Points on a hilly landscape, in no order, each with its height.
From any point a climber takes the steepest step (rise divided by distance) to one of its 6 nearest points. It stops when none of these is higher. Distance is the straight distance between rows; heights are no part of it.
z133: [ 20 -23  -1  -8 -25   4   1   7  -6 -10 -24  -1  -6  27  23  25  15   1
 -19  -8  13 -23]  h=23.3
z818: [ 46  21 -36 -29 -18 -19 -14  28 -17 -34 -53  42  -6  64  37  38  43 -32
  19  -3  42 -24]  h=56.1
z375: [ 45   8 -21 -30 -25  -7  -7  19 -10 -19 -48  27   2  43  33  23  38 -10
  16  -4  35 -25]  h=60.4
z347: [-48 -18  21  35  28  11   2 -28   0  28  45 -29   9 -63 -37 -29 -35  29
 -15   4 -46  19]  h=55.4
z790: [-18  31  -2   3  26 -17 -11   9   4   4  17  18  11   1  -3 -26   5 -17
  22  -1  -8  18]  h=37.5
z339: [-21  54  -5   1  44  -9  -9   6   4   6  30  24  11  -9 -10 -33   1 -20
  20   2 -12  24]  h=44.2
z693: [ 33  23 -25 -25 -17 -22 -19  27  -6 -20 -48  37   5  52  33  29  38 -23
  28   5  22 -15]  h=57.6
z791: [ -1   0   4   4   2  -3  11   9  -7   9   5  -7  -5 -11  -9  -7  -4  15
   5  -5  -3   9]  h=12.2
z52: [ 28  -8 -10 -15 -17  -2  -8  15   6 -19 -20  13   2  29  25  23  24  -3
  -4  -2  25 -18]  h=35.8
z956: [-37  59  12   1  53 -25 -10  -5  16  30  48   3   9 -30 -24 -33 -18  -7
  15  -6 -31  15]  h=27.9
z184: [ 32 -18  -4 -11 -23  11   5   7  -8 -21 -31   8  -8  32  26  29  12  -3
 -23  -9  21 -27]  h=9.4
z921: [-14  11   6  11  20 -12   4   7  13   6  21  -2  -3 -17 -22 -20 -13   4
   8   5  -6  12]  h=46.6
z86: [ 41 -56 -12  -1 -60  14   6  -4 -14 -40 -69  13  -8  58  32  38  13  10
 -20  -7  33 -34]  h=67.9
z637: [ -7 -49   0   1 -27  28  17  -6 -11   2 -19 -17   0   6 -10  12 -12  15
 -20   6   8 -16]  h=46.3
z413: [ 47 -12  -2 -15 -30  15   5  11  -7 -27 -39  15  -4  36  29  25  19  -6
  -9 -13  27 -22]  h=34.6
z409: [  9  -8  -2   1  -4  -2   6  13 -10  -6   6   0   1   7   8   7   8 -13
  -6   6  13   2]  h=50.4
z750: [  1  -2  -3   5   6 -10   3  12  -9   3   6  -4   1  -4   0 -10   6   7
   2   0   1   9]  h=26.1
z459: [ 17  21 -15 -20  -2 -13 -20  12   1 -18 -21  19  13  20  31  14  16 -13
  11   7  19   1]  h=42.5
z330: [-47  52   7   0  58 -25  -7  -7  21  33  56  -6   8 -41 -33 -37 -16  -9
   9   4 -35  17]  h=3.5
z886: [ -7   6   4   5  10 -16   0  14   2   3  12  -1   3  -7 -11 -18   3   1
  10  -7  -5  11]  h=16.9
z820: [ -6 -39   0   6 -22  24  16  -4 -11   7 -13 -10  -1   5  -6  13  -8  12
 -16   9   5  -9]  h=54.4
z149: [-18  23   4   6  21 -17  -6  10   7   1  20  12  10  -4 -12 -27  -4  -8
  18  -3  -5  14]  h=34.0
z663: [-50 -27  29  35  25  13   4 -31  -4  34  49 -30  11 -63 -43 -28 -46  36
 -15   5 -43  16]  h=28.0
z582: [ 51 -20 -12 -10 -44  20   3   6  -9 -27 -54  19  -6  46  41  23  26  -5
  -3  -6  32 -24]  h=50.9
z985: [ 12  15 -11 -13   1 -13 -12  13  -7 -15   4   9   7   8  13   5   8 -18
   4  -3  12   9]  h=44.4
z594: [ 53  -5 -24 -22 -34   6  -3  12 -12 -25 -55  25  -5  44  41  22  40 -14
   7  -1  40 -28]  h=57.4
z344: [-23  30  15  12  32 -12  -7  -7  11  25  31 -12  -3 -35 -16 -33 -24   2
  14   4 -21  18]  h=63.5
z526: [ 15  -6   2  -3 -13  -3  -4  13  -7  -8   2   6   3  14  20  13   9 -12
   1   1  12  -3]  h=49.5
z700: [-28   1  17  24  15   7   3 -22  15  19  43 -25  -2 -46 -32 -20 -22   8
   1   2 -34  20]  h=73.2
z105: [ 47  10 -32 -28 -24  -8  -8  20 -13 -25 -54  31  -6  52  34  28  40 -18
  13   0  41 -26]  h=59.8
z717: [ -3  -8   5   9  -1   7  14   7 -11  10   7  -6  -3 -12  -7  -3  -3  19
   0   0  -2   8]  h=27.1
z964: [ 11  38 -17 -24   6 -19 -16  15   1 -15 -23  20  14  23  30  10  17 -18
  17   1  12  10]  h=37.7
z579: [-20  -2   8  11  16  -3   8  -5  13   9  21 -18 -10 -23 -22 -10  -9  18
  -2   4  -8  11]  h=58.7
z924: [-29  51  12   4  46 -18  -6  -6  14  31  42  -5   5 -34 -25 -36 -22  -8
  15  -6 -27  15]  h=38.0
z538: [ -4  -3   8   7   6  -2  13   6  -7   7  10  -8  -4 -13 -15  -5  -7  17
   0  -6  -3  10]  h=23.4
z260: [-20 -10   6  10   7  10  13 -16  -1  11  14 -21 -12 -22 -22  -2 -16  26
 -14  -1  -6   8]  h=54.5
z492: [-25  28   6  13  35 -15  -8  -1  15  19  24  -3  -2 -24  -8 -34 -18   2
  12   8 -13  16]  h=56.5
z940: [-12 -35  15   7 -23  27  11 -15 -10  11  -1 -13  -3  -7  -8   3 -26  25
 -14   4  -1   0]  h=35.0
z982: [-19  -2   7  11  11   1  12  -6  11   6  21 -17 -12 -21 -23  -4 -12  18
  -3  -1  -7  11]  h=54.6
z226: [-33  -5  12  27  24  10   7 -24  11  19  47 -27   3 -53 -36 -24 -26  12
  -7   5 -38  19]  h=76.3
z975: [ 21  -1  -5 -15 -11  -6 -15  13   4 -15 -16  11   7  21  32  17  21  -5
   3   5  23  -9]  h=42.2
z960: [ 53   0 -29 -28 -28  -2  -5  15 -12 -28 -56  26  -9  48  39  27  39 -20
  11   4  44 -32]  h=58.6
z477: [ 32 -54  -2   2 -47  21   5  -7 -19 -25 -48  -2 -15  33  21  41 -12  -1
 -28   3  26 -28]  h=50.2
z556: [ 28  34 -24 -23  -6 -16  -9  24   4 -23 -33  40  14  38  25  23  23 -25
  21   8  20  -2]  h=47.0
z834: [ 12 -35   5  -6 -34  13   9   4 -16   0 -27  -7  -8  24  10  24   1   3
 -19 -11   3 -18]  h=40.1
z559: [-36 -18  20  16   5  10   8 -31   5  17  39 -27   0 -37 -35 -11 -25  19
  -6  -4 -35  12]  h=69.0
z306: [ 10   3  -9  -6   3  -9   0  10  -8  -9   7   0   4   5   6   1   8 -10
  -2   3  10   4]  h=45.4
z547: [-23   5   8  16  16  -7   3  -8  19  12  23 -18  -8 -24 -21 -15 -13  18
   2   5 -14  13]  h=65.0
z848: [-30 -26  17  10   4  14  10 -34  -4  20  28 -33  -5 -29 -28 -11 -22  32
  -8  -8 -27   6]  h=63.7
z18: [-38 -28  19  23  14  12  11 -33   4  18  44 -26   6 -45 -44 -16 -29  22
 -15   1 -35   8]  h=80.6
z728: [-29  54   2   5  50 -19 -11  -5   7  20  30  10   5 -22  -8 -38 -11  -2
  13  -1 -18  15]  h=47.5
z988: [-15  40 -16 -19  22 -17 -16  13   9 -12   4  17   5  14   7  -4  17 -29
  15   0   1  16]  h=24.3
z338: [ -3 -25  -1  10 -12  14  16   3 -11   9  -4  -4  -4   3   1  10   0  10
 -13  10   5  -2]  h=76.1
z543: [-45   8  17  24  39   7   2 -17  12  34  48 -35  12 -65 -36 -41 -27  16
  -8  -2 -50  27]  h=87.7
z236: [ 50 -32 -21  -3 -52  18   6   7  -6 -37 -59  20 -10  60  39  35  31  -8
  -7  -2  38 -29]  h=56.8
z143: [-37 -21  17  25  16  13   8 -32   6  18  46 -26   4 -48 -41 -16 -28  17
 -10   1 -36  13]  h=72.6
z577: [-27  29  13  11  33  -8   2 -14  16  24  44 -22   0 -49 -30 -32 -26  -3
   2   3 -31  19]  h=69.2
z232: [ 49  -9 -10 -19 -34   9   0  12  -9 -24 -48  22  -2  40  38  23  31  -6
   4  -8  29 -25]  h=52.1
z169: [-39  -1  12  28  31   8   5 -22   9  26  46 -30   7 -62 -34 -31 -26  18
 -10   3 -47  25]  h=81.0
z855: [ -7   1   8   8   8  -6  10   8   5   6  15  -7  -5 -15 -20 -10  -7  13
   6  -5  -4  11]  h=30.3
z26: [-34 -33  22  16   3  15  12 -36  -6  20  37 -27   3 -35 -39 -12 -28  25
 -13  -8 -30   7]  h=67.5
z114: [-26  -8  11  15  13   4   4 -16  14  16  23 -23 -10 -24 -23  -9 -13  26
  -2   1 -18  11]  h=65.6
z856: [ 57 -15 -23 -17 -44  11   1  15 -11 -34 -55  22 -12  55  43  29  38 -22
   6   1  48 -29]  h=56.4
z972: [-25  46  13   6  44 -21 -10  -7   9  28  33   0   3 -30 -16 -37 -19  -2
  13  -1 -21  16]  h=51.5
z13: [ 43 -31 -12  -1 -50  19   5   2 -12 -31 -58  18  -7  53  40  29  21  -1
 -12  -4  27 -25]  h=54.8
z507: [-22  41 -14 -14  26 -19 -18  13  11  -4   7  17   9  10   8 -14  20 -26
  20   1  -5  20]  h=30.0
z228: [-34  10  11  23  37   8   2 -20  11  23  44 -31   3 -58 -32 -35 -21  11
  -8   3 -43  24]  h=81.6
z615: [ 23  25 -22 -21  -3 -14 -15  14   4 -21 -26  27  11  27  27  16  20 -19
  15  11  24   0]  h=50.6
z815: [-18 -23  10   8  -5  26  17 -26  -6  12  16 -21 -11 -18 -20   3 -24  25
 -17   2  -3   5]  h=43.5
z955: [-11  17  -9  -5  16 -20 -12  12  -2  -2  11   4   8   1   5 -18  13 -11
  10  -5   0  11]  h=25.0
z617: [ 33  14 -16 -26 -18 -13 -11  20   2 -24 -34  35  11  37  22  24  27 -17
  20   3  29 -14]  h=77.7
z138: [-30  -6  19  20  10   8   3 -23  12  19  40 -24  -2 -40 -32 -15 -20  13
   1   0 -34  19]  h=72.1
z50: [ 20 -13   0 -10 -17  -2  -8  14   1 -10 -13   3   3  22  28  22  19  -4
  -4  -2  14 -14]  h=42.3
z115: [ 42 -27   0  -6 -37  19   9   3 -10 -27 -43  12  -8  39  29  34   7  -3
 -20 -11  24 -23]  h=28.5
z634: [-26   5  16  21  14   2   2 -16  16  18  37 -23  -2 -39 -27 -18 -19   9
   5   4 -31  20]  h=71.7
z666: [ -2  41 -13 -28  16 -20 -15  17   6 -14  -6  21   7  16  14   8  12 -29
  17  -8   6  17]  h=29.5
z341: [  4 -32   5   4 -25  15  13   6  -9   0 -11  -5  -6  15   1  21   3  -4
 -15   2   5 -12]  h=53.8
z677: [ -1 -40   2   0 -29  21  14   1 -10   3 -16  -7  -3  13  -8  18  -5   1
 -20   2   7 -17]  h=50.7
z265: [-42  16  15  15  43   2   3 -11  14  32  47 -31   9 -64 -36 -45 -23   7
  -6  -2 -44  27]  h=81.5
z721: [-47  34  12   6  52 -14  -5  -9  24  38  52 -24   8 -55 -37 -45 -16  -2
   2   7 -40  19]  h=38.7
z835: [ 27 -49  -4   1 -40  18   4  -9 -21 -18 -44  -9 -12  28  19  33  -8   2
 -27  -2  17 -28]  h=39.8
z687: [-20  18   6  15  30 -16  -2   0  16  11  23  -6  -4 -20 -15 -28 -14   3
   9  10  -7  14]  h=54.3
z636: [ 26   0 -12 -20 -14  -5 -10  13   8 -22 -21  17   6  27  27  22  22  -7
   3   3  27 -16]  h=39.5
z662: [ 38   2 -10 -25 -22  -3  -4  15   4 -26 -30  23   6  30  24  26  26  -9
   4  -6  30 -21]  h=51.4
z340: [ 57   0 -21 -29 -42   1  -4  19 -21 -34 -58  36 -15  60  44  35  35 -32
  14   3  52 -29]  h=56.9
z24: [-23  40  -1   7  38 -15  -7   2   7   6  26  17   7 -15  -8 -34  -7 -10
  15   4  -6  18]  h=47.9
z678: [ 11 -48   2  -3 -37  23  15  -3 -20  -1 -29 -13  -5  12  -9  20 -13   3
 -18  -8   6 -19]  h=42.6
z620: [-52  67   6   4  68 -29 -15  -3  26  34  65   4  12 -37 -29 -31 -12 -13
  15   9 -36  21]  h=4.1
z840: [ 16  17  -8 -18  -6 -12 -19  14   0 -13 -10  14  12  15  29  11  13 -10
   9   2  18   5]  h=40.4
z608: [-39  32  10   9  49 -10   0 -12  20  33  48 -28   4 -58 -36 -43 -20  -2
   2   4 -34  21]  h=57.3
z635: [ 40 -47   2   1 -54  20   6  -4 -15 -30 -51   9 -11  45  26  37  -7   3
 -20  -6  27 -29]  h=62.6
z119: [ 39  14 -20 -28 -24 -13 -14  21  -4 -21 -47  34   6  43  29  24  35 -17
  23   0  28 -21]  h=64.5
z863: [ 38 -60  -1   0 -59  17   4  -6 -16 -32 -61  10 -11  50  29  37   0  12
 -17  -4  28 -33]  h=80.9
z900: [ 14 -45   2  -3 -37  17   6  -3 -21  -1 -37 -11  -9  21  12  25  -6   1
 -22  -8   5 -20]  h=33.1
z983: [-21  14  18  17  21  -4  -3 -14  15  22  37 -21  -3 -41 -22 -24 -22   7
   7   5 -30  19]  h=70.2
z804: [  8 -18   1   5 -12   5   8  11  -9   0   5   2  -3  10   6  15   8  -8
 -11   4   8  -3]  h=55.3
z407: [ -8 -10  13   7  -7  16  18  -5  -9  12   7 -10  -7 -15 -10   2 -12  20
  -6  -2  -3   8]  h=30.7

Two climbers start at each pair of points below. Name the first point that both come to, or write none.
z687, z114 => z226
z886, z407 => z226
z260, z579 => z226
z855, z149 => z547

For each start below, name the point where the climber stops.
z184 => z617
z856 => z617
z956 => z543
z339 => z543
z728 => z543
z620 => z543
